Points, in no order, along strands that fork, close into loops and pass close to each other.
Two points are linked if the straight distance between their rows is under 62.9. Some points are linked to none.
J162: [  8 -14  -4   0   2  -3  11  -6  27  -3  12   1   4  26  10   7  18 -14
  13  14   7   7  10   5  18   1   3   0]
J320: [ -8 -30   3 -14  32   8   7  27  14  12  29 -16  17  25  30 -13   9   9
 -17 -33   2  13  14  14   9 -11 -11 -22]
J79: [-11   5  15  33 -19 -15 -15  -4   5   6   3  -4  10  13  -7  -8  29   5
  32  21 -16  -9   6 -20  10  -5  -6   5]
J365: [ 18  11 -28 -45  26   6  24 -29  12 -32 -21   0 -13 -22   2  25 -23   5
 -29 -11  19  -4  -8 -12 -12   7  47   2]
J429: [ -7 -13  -1 -23   9   9   7 -16  18 -24   8  11  -1   9  20  10  -2 -17
 -29  -7  31   6  19  53 -19  -8 -25 -17]
J624: [  9 -23  -2  12 -23 -23  13  -2  21 -42  -2  -3  -1  21   9  40  42 -24
   5  25  18   6  42  16   7  -3  -9  -3]
J929: [-20   9   9  21 -13  -7 -27 -18 -21   1 -12   6   9  -6 -33  -9  -8  15
  16  21  -8  -5 -10 -16  -2   2  -7   7]
J352: [  0   3  16  19 -23  11   1   8   8  24  17  12 -14 -13  13 -13  -3 -35
 -26 -19   3   2   6  52 -26  -5 -54  -6]
J687: [-15  28  18  15  -3 -30   0 -18 -16 -16 -10  -7 -40 -22  -1  -3   4  28
   7 -29  12 -26  -8 -10  -1 -15 -23  -4]
J671: [  6 -14  -2   8 -15 -26  16  -8  17 -57 -18 -19 -12   1  -2  44  21  -4
  14  17   4  -1  32   5   8  -2  -1   2]
J112: [ 11  -9  -7 -25   9  25 -15 -22  -4 -20  -9  14   5 -23  -2  -4 -25 -20
 -47 -11  29   8   6  51 -22 -11 -12 -22]
J823: [ 20 -20 -19 -20  23  26  -6   8  11  -6  12  -3  21  22  -9 -21 -15   7
  -9   3   5  27  -7 -30  36   8  53 -16]
J632: [  5  -1  -8 -16   2  -3   2 -40  10 -43  -8  11  -4  -4  -9   4  -7  -4
 -13   7  21   2  15   8   0  -2   5  -9]
J696: [ 14 -20  -5   6  17 -21  14  25  11  13   7  -4  -5  19   0   1  13  -2
  41  15 -19 -15  -2 -17  22  22  12  29]
J770: [-29  32  22  23  -1 -16   2   8 -24  16 -22 -11  -4   8 -17  20 -17  22
  33 -10   5 -18 -14 -21  11  19 -10  27]
J412: [  3  -2   0  18   6 -18  -2   9  11   8   1  -3  -1  22  -8  -4  17  11
  39  10 -13 -11  -2 -27  18   5  11  19]
J631: [ -2  15   7   1 -17   6  15   5  24  27   5  16 -20 -12  16   5 -15 -27
 -19 -12   6  -2  -9  54 -28   4 -51   2]
J749: [  6  -8   2 -25  -7  33 -24  -1 -29  13  -6  11  33 -26 -10 -18 -16  -3
 -56 -20  -8  35 -23  19 -13  -6  10 -25]
J916: [  4  17   2 -14  13  -2  12  -1   8  14   5   4 -26  -6  12 -13   5  18
   3 -29  14 -10 -14  -7  -1  -1  -4  -9]
J23: [  7   4 -31 -12   7 -13  24  -3 -18 -36 -25 -46 -33 -21   2  41 -20  15
  10 -15   5 -18   8 -23  -1  18   3  11]
J833: [-10  30   1  11 -22  13  -3   8  -7  37 -25  16  17   2 -27  14 -30 -11
  10  23 -23  -2 -28   9 -13  16 -18  31]
J436: [  2   1   5   5 -11  19 -16  -5   2  19   1  12  24  10 -21 -28   3   7
  19  31 -19  18  -4 -30   5  -4  13  -1]
J793: [  3 -12  -9  16  10 -38   2 -15  -7 -49  17 -14 -20 -14  -1   4  14  23
  23 -17  -3 -36  11 -27  13   8  20  -2]
J580: [  2   6   1 -16  -3   2   8 -25  17 -20  -1  16 -13  -8   7   4  -6 -14
 -15  -3  22   0  10  29 -15   0 -23  -6]
J379: [  7   5   3 -20  -6  28 -14   8 -16  18  -9  15  28 -11  -1 -26 -16  14
 -50  -8  -5  39 -27  -4  -4   4  23 -12]
J700: [ -8   9  18  44 -11 -33 -10   4   1   1   7 -10  -2   9   2   4  51   9
  34  -1  -5 -20   9 -13  -3 -11  -9   9]
J769: [-20  24  24  30 -16 -26  -2 -18  -8  -5 -16   4 -36 -15   1   7   5  18
   9 -25   4 -22  -9   8 -14 -11 -35   0]
J147: [  4   1   2  -3   6   9  -3  43   8  40  18   1   2  11   9 -37  13  10
   8 -21 -10   5  -3 -22  16  -1  -1  -1]
J722: [-14  18  16  42 -23 -14 -17  13   4  15  18  -2  -3  -1  12 -14  56  11
  25 -10  -7 -20   5 -14 -11 -26 -15  -4]
J934: [-12  18   5  11  -5  18 -11  -5 -15  26  -8  11  14   0 -28 -19 -13  13
  11  27 -19   9 -25 -23  -2   5  -2   9]
J621: [ -3 -17   5   9  -8 -14 -22 -28  11 -30  11   1  13  16 -11  -9  10   0
  21  39   3   0  12 -20  20  -9  22 -10]
J341: [ 10   7 -27 -13  14 -23  33   6 -19  -6 -16 -36 -30 -20  11  24 -14  22
  11 -30  -3 -19 -13 -17   2  33  -1  22]
J126: [ -6 -18   4  25 -16 -14 -25 -31   0 -27  -9  -4  24   6 -25   0  14  -6
  23  53 -13   1  16 -14  11   8   7   5]
J82: [-15  -3   4  18 -16  -5 -26 -30 -19 -17 -18  -1  21   1 -38   3 -13   6
  26  41 -13  -1   3 -15   6   8  -4  19]
J488: [ -4  14  22  33 -28  -6  -1  -5   1  17  12  14 -22 -18  16  -8  20 -14
 -21 -14   6 -14   8  37 -31 -14 -51  -4]
J366: [ 22  18  -8   0   6  31 -23 -17 -24  12 -19  12   2 -44 -21  -7 -22 -22
 -44   3   3   4 -30  29 -21 -19   0 -23]
J416: [ 13   2 -18 -30  29   7  18  -8  15 -19  14   5 -12  -2   6  -4 -12   7
  -6 -24  24   3  -4 -10   7  12  26 -14]
J116: [ 16 -26 -12 -18  26   7   3   3  17 -12  18  -6  14  27  -5 -20 -13 -10
   5  16   4  18   6 -22  33   6  42 -14]
J102: [-10 -25  13  15 -24  14 -31  -9  -7   0  25  -9  22   2   7 -23  39   1
   9  24   1  13  17 -17   7 -27   9 -13]
J392: [  1 -32   1 -13  10  27   5  23  23   7  20  -1  31  40  12  -5  -4 -13
  -4  13   2  27  17  18  21  -6   1 -10]
J890: [-22  -9  18  10 -10   3  -6  15  -4  14  32  -9   7   6  30 -17  21  13
 -31 -27   9  12  15  28 -15 -31 -36 -34]
J673: [ 11 -17 -16 -15   1 -22  24  -8  19 -37 -18 -23 -15   0   9  34   9  -8
  20  11   1   0  23  -5  20  12   0  10]
J108: [  0  33 -16 -21  20   2   0  -8 -16   7 -49  24 -19 -42  -6  32 -35  -6
 -36  11   1 -14 -25  38 -30   3  11  15]
J479: [  4  18  -8  -9  23 -20  25   2  -5   1  -6  -8 -34 -16   7   7  -8  19
   9 -34   3 -17 -25 -11   0  12  -1   8]
J141: [ 22  10  -5  -9   2  14 -14 -23 -11  -4 -17   6  -6 -33 -12   3 -24 -35
 -34  -8  19  -4  -9  43 -22 -19 -18 -16]
J930: [ 18 -30 -20 -11  19 -12  11  17   1 -16  45  -5  -6   4  14 -14   8  10
  13  -4   2  -9   8 -18  21  20  27   2]
J25: [ -9  28  -4  -3  -3  -2  -7  10 -22  21 -43  13   6 -20 -20  38 -40 -29
  -8  14 -12 -13 -24  30 -20   7  -9  25]
J217: [ 11 -30 -18   9  10 -35   5   7 -10 -34  35  -5 -19  -7  11 -12  18  25
  19  -9  -1 -34   2 -29  12  17  26   3]
J565: [-21 -26  16  -2   7   6   0  30  15  19  31 -13  20  29  34  -8  17   4
 -27 -27 -10  19  20  18  -4 -19 -28 -27]
J153: [ -1 -17   5  17 -14  -8  10  -4  16 -19  16   3  14  27  23  28  39 -20
  -4   5  22   8  37  31  -8  -6 -22  -5]
J215: [ 18 -41 -18  -8  27   5  11  16   9 -12  37  -8   2  26  15 -15   3  -4
  12   8   6   2   5 -10  30  16  31  -3]
J422: [ -9 -11  -8 -35  19  27  -2 -15  12 -23   6   7  15  -3  13  -1 -23 -13
 -55 -10  20  15  14  52 -24  -9 -20 -25]
J36: [ -6  26  -2   3 -13  -8  -8   4 -18  18 -34  10 -10 -20 -19  36 -35 -36
  -8  -1  -8 -10 -18  45 -27   3 -36  20]
J353: [ 11  -8   6 -14   2  40 -31 -12 -29   4  -8  -5  17 -44 -14  -6 -22 -23
 -53 -18   0  22 -18  28 -10 -18   0 -32]
J865: [ 10 -10  -5 -22   8  29 -17  -1   2  -7  -2   3  30  11 -19 -26  -9  10
 -18  21  -3  42  -5 -31  21  -8  41 -12]
J336: [  1   0 -25 -22   7  -9  22 -18  -6 -50 -25 -39 -16 -16  -6  49 -24   8
   7  -1   7 -14   8 -27  -1   8  20   5]
J179: [-22  31   0   2  -4   4   0  13 -23  28 -33  18   6  -6 -28  28 -32 -10
  -1  22 -13 -14 -28  16 -16  23  -4  37]
J505: [  7  -6   2 -20  -7  33 -23   3 -17  11  -5  14  43  -3 -11 -31 -13  11
 -28  12 -11  43 -19 -26  12  -4  37 -13]
J401: [ -7   9  12  23 -21  11   4  25  18  48   5   6  12  27   0 -19   5 -14
  27  18 -30   0   0 -13   3   0 -13  15]
J639: [-14   5  20  31 -36   9 -21  13 -10  29  33  -4   7  -6  19 -30  42   3
  11  -6 -12   0   5  -9 -15 -22 -13 -13]
J873: [ 16 -16 -14 -10  26  -5  23  37   8  30  14   2 -10  21   7  -8   3   0
  33   4 -16  -3  -8 -15  18  32  15  29]
J317: [-11   6  26  15 -20   3  -8  20   1  30  25  -5   3   2  28 -23  27  13
  -6 -29   4   2  12   2  -6 -26 -25 -20]
J866: [ -9  44  -1 -20  11   4  23  -9 -14   5 -35   8 -12 -12  -5  33 -29  23
 -12   5  -1 -11 -26   0 -19   8  20  18]
J231: [-16 -28  18   3 -21   9 -31  -5 -23 -14  36 -16  28   3   9 -28  32  14
   0   8  -1  17  20 -22  12 -41  25 -21]
J544: [  4 -15   0   5 -13  12 -25  -6   2  -1  12   4  16  14 -13 -20  11   1
  10  32  -6  19  11 -26  17 -10  14  -6]
J831: [-11  42  -6 -16  22  14  14 -15 -17   5 -40  23 -10 -30  -9  15 -35  23
 -26  10   1 -10 -33  14 -22   1  27  14]
J367: [  4   5  -9 -11  25  -1   9   0  -4 -10  14   1 -21  -3   3 -21   4  18
  -4 -31  15 -13  -3 -17  10  -4  17 -18]
J300: [ -8  -8  12  36 -24  10 -14  18  13  43  11   3  21  24   5 -20  26 -15
  34  39 -25   9  10 -28   4  -7   1  12]
J947: [  8 -32  -1 -20  38   7   5  42   0  19  31 -10  16  30  19 -26  -3  10
 -19 -32  -4  25   5  -5  21   5   9  -5]
J83: [ -6  16  19  31 -24 -20  -3 -15 -11   3  -8   8 -37 -22  11  -1  14   3
  -5 -14   6 -13   4  33 -23 -16 -53   3]
J691: [-14  20  -1  17 -12  21 -11   6 -14  44 -18  14  23   7 -34  -5 -19  -9
  15  31 -28   7 -21 -10 -12  14  -9  18]
J266: [  9   6   6   0   1   9  18  42  20  62   0   9   3  32   2  -5  -1 -12
  35  -3 -24  -2  -9 -11   3  11  -8  20]
J285: [ 21   1 -25 -37  32  11  24 -16  11 -22   0   0  -9 -16   2   3 -18  14
 -29 -22  22   6 -12  -8  -4   7  49 -15]
J267: [ 11   1   1   2  15   4  14  36   3  45   7   9  -2  19   5 -21   9   3
  32 -15 -10  -7 -12 -20  13  13   0  17]
J733: [  3  -5   6  11 -22 -10  15   2  26  -3   4  11   0  14  10  14  27 -19
   8   3   5  -3  17  22   0   3 -25   3]
J168: [  6  21   5   9 -20  -2   7   1   1  18 -16  17 -26 -16   1  12 -21 -32
  -8  -9  -9 -12  -7  50 -30   6 -44  11]
J893: [  6  -6 -13 -22  -2 -18   7 -31   6 -66 -23 -14 -19 -14  -2  36 -17   0
   2   6  11  -6  23 -15  -4   6  17   2]
J257: [ -7  11  10  13  10 -34   5 -13 -15 -29   0 -10 -31 -19  -4   0   7  28
  21 -30   2 -35   3 -22   5   2  -2  -5]
J910: [ -1  -8  13  34 -19  -5 -14  11  12  27  20  -2  17  27  12 -10  43 -11
  21  20  -6   1  22  -8   3 -14  -1   8]
J319: [-21  35   8  -1  -3  -6  15  -8 -13   0 -33   0  -9  -2 -12  25 -25  21
  12  -3   3 -10 -15  -6  -3  12  -4  20]
J88: [  4 -15 -14 -11   9 -19  17   2   7 -16 -13 -32  -6   8  -5  36  -3  -4
  34  15  -9   0  -1 -20  27  25  19  18]
J672: [ 12 -12   2 -17  17  14   2  50   5  42  22  -1  13  20  12 -29  -4   6
 -10 -34  -6  18  -4 -10  16   6   6  -5]
J572: [  6  -7 -18 -21  -1 -16   0 -45  13 -71 -19   3  -4  -4  -7  13 -15 -13
 -11  14  24  -5  23  -6   7  -4  24 -10]

How many points has the smallest loop of links through each point below? Write 0 if it is on no loop.
J300: 9
J147: 15
J179: 0
J82: 7

A piece is two or more points that can be reached from each other along the links. Count, over all rows, the pieces, the separate loops (a circle has one, a figure eight two, a Y none), the forks (points with three links) and the tips (points with one).
pieces: 4
loops: 3
forks: 4
tips: 6

A tip is a point with one link. Name the tips that can be reached along the links from each point below, in the order of the rows.
J319: J770, J108
J769: J365, J231
J733: J162, J88

Name the points in between on the shortest way along the links from the first point to the second, in order.
J412 / J320: J696, J873, J267, J147, J672, J947
J621 / J215: J544, J436, J934, J691, J833, J179, J25, J36, J168, J631, J352, J488, J83, J769, J687, J257, J793, J217, J930
J147 / J639: J672, J947, J320, J565, J890, J317
J639 / J401: J722, J700, J79, J910, J300
J479 / J865: J341, J23, J336, J893, J572, J632, J580, J429, J422, J112, J141, J366, J353, J749, J379, J505
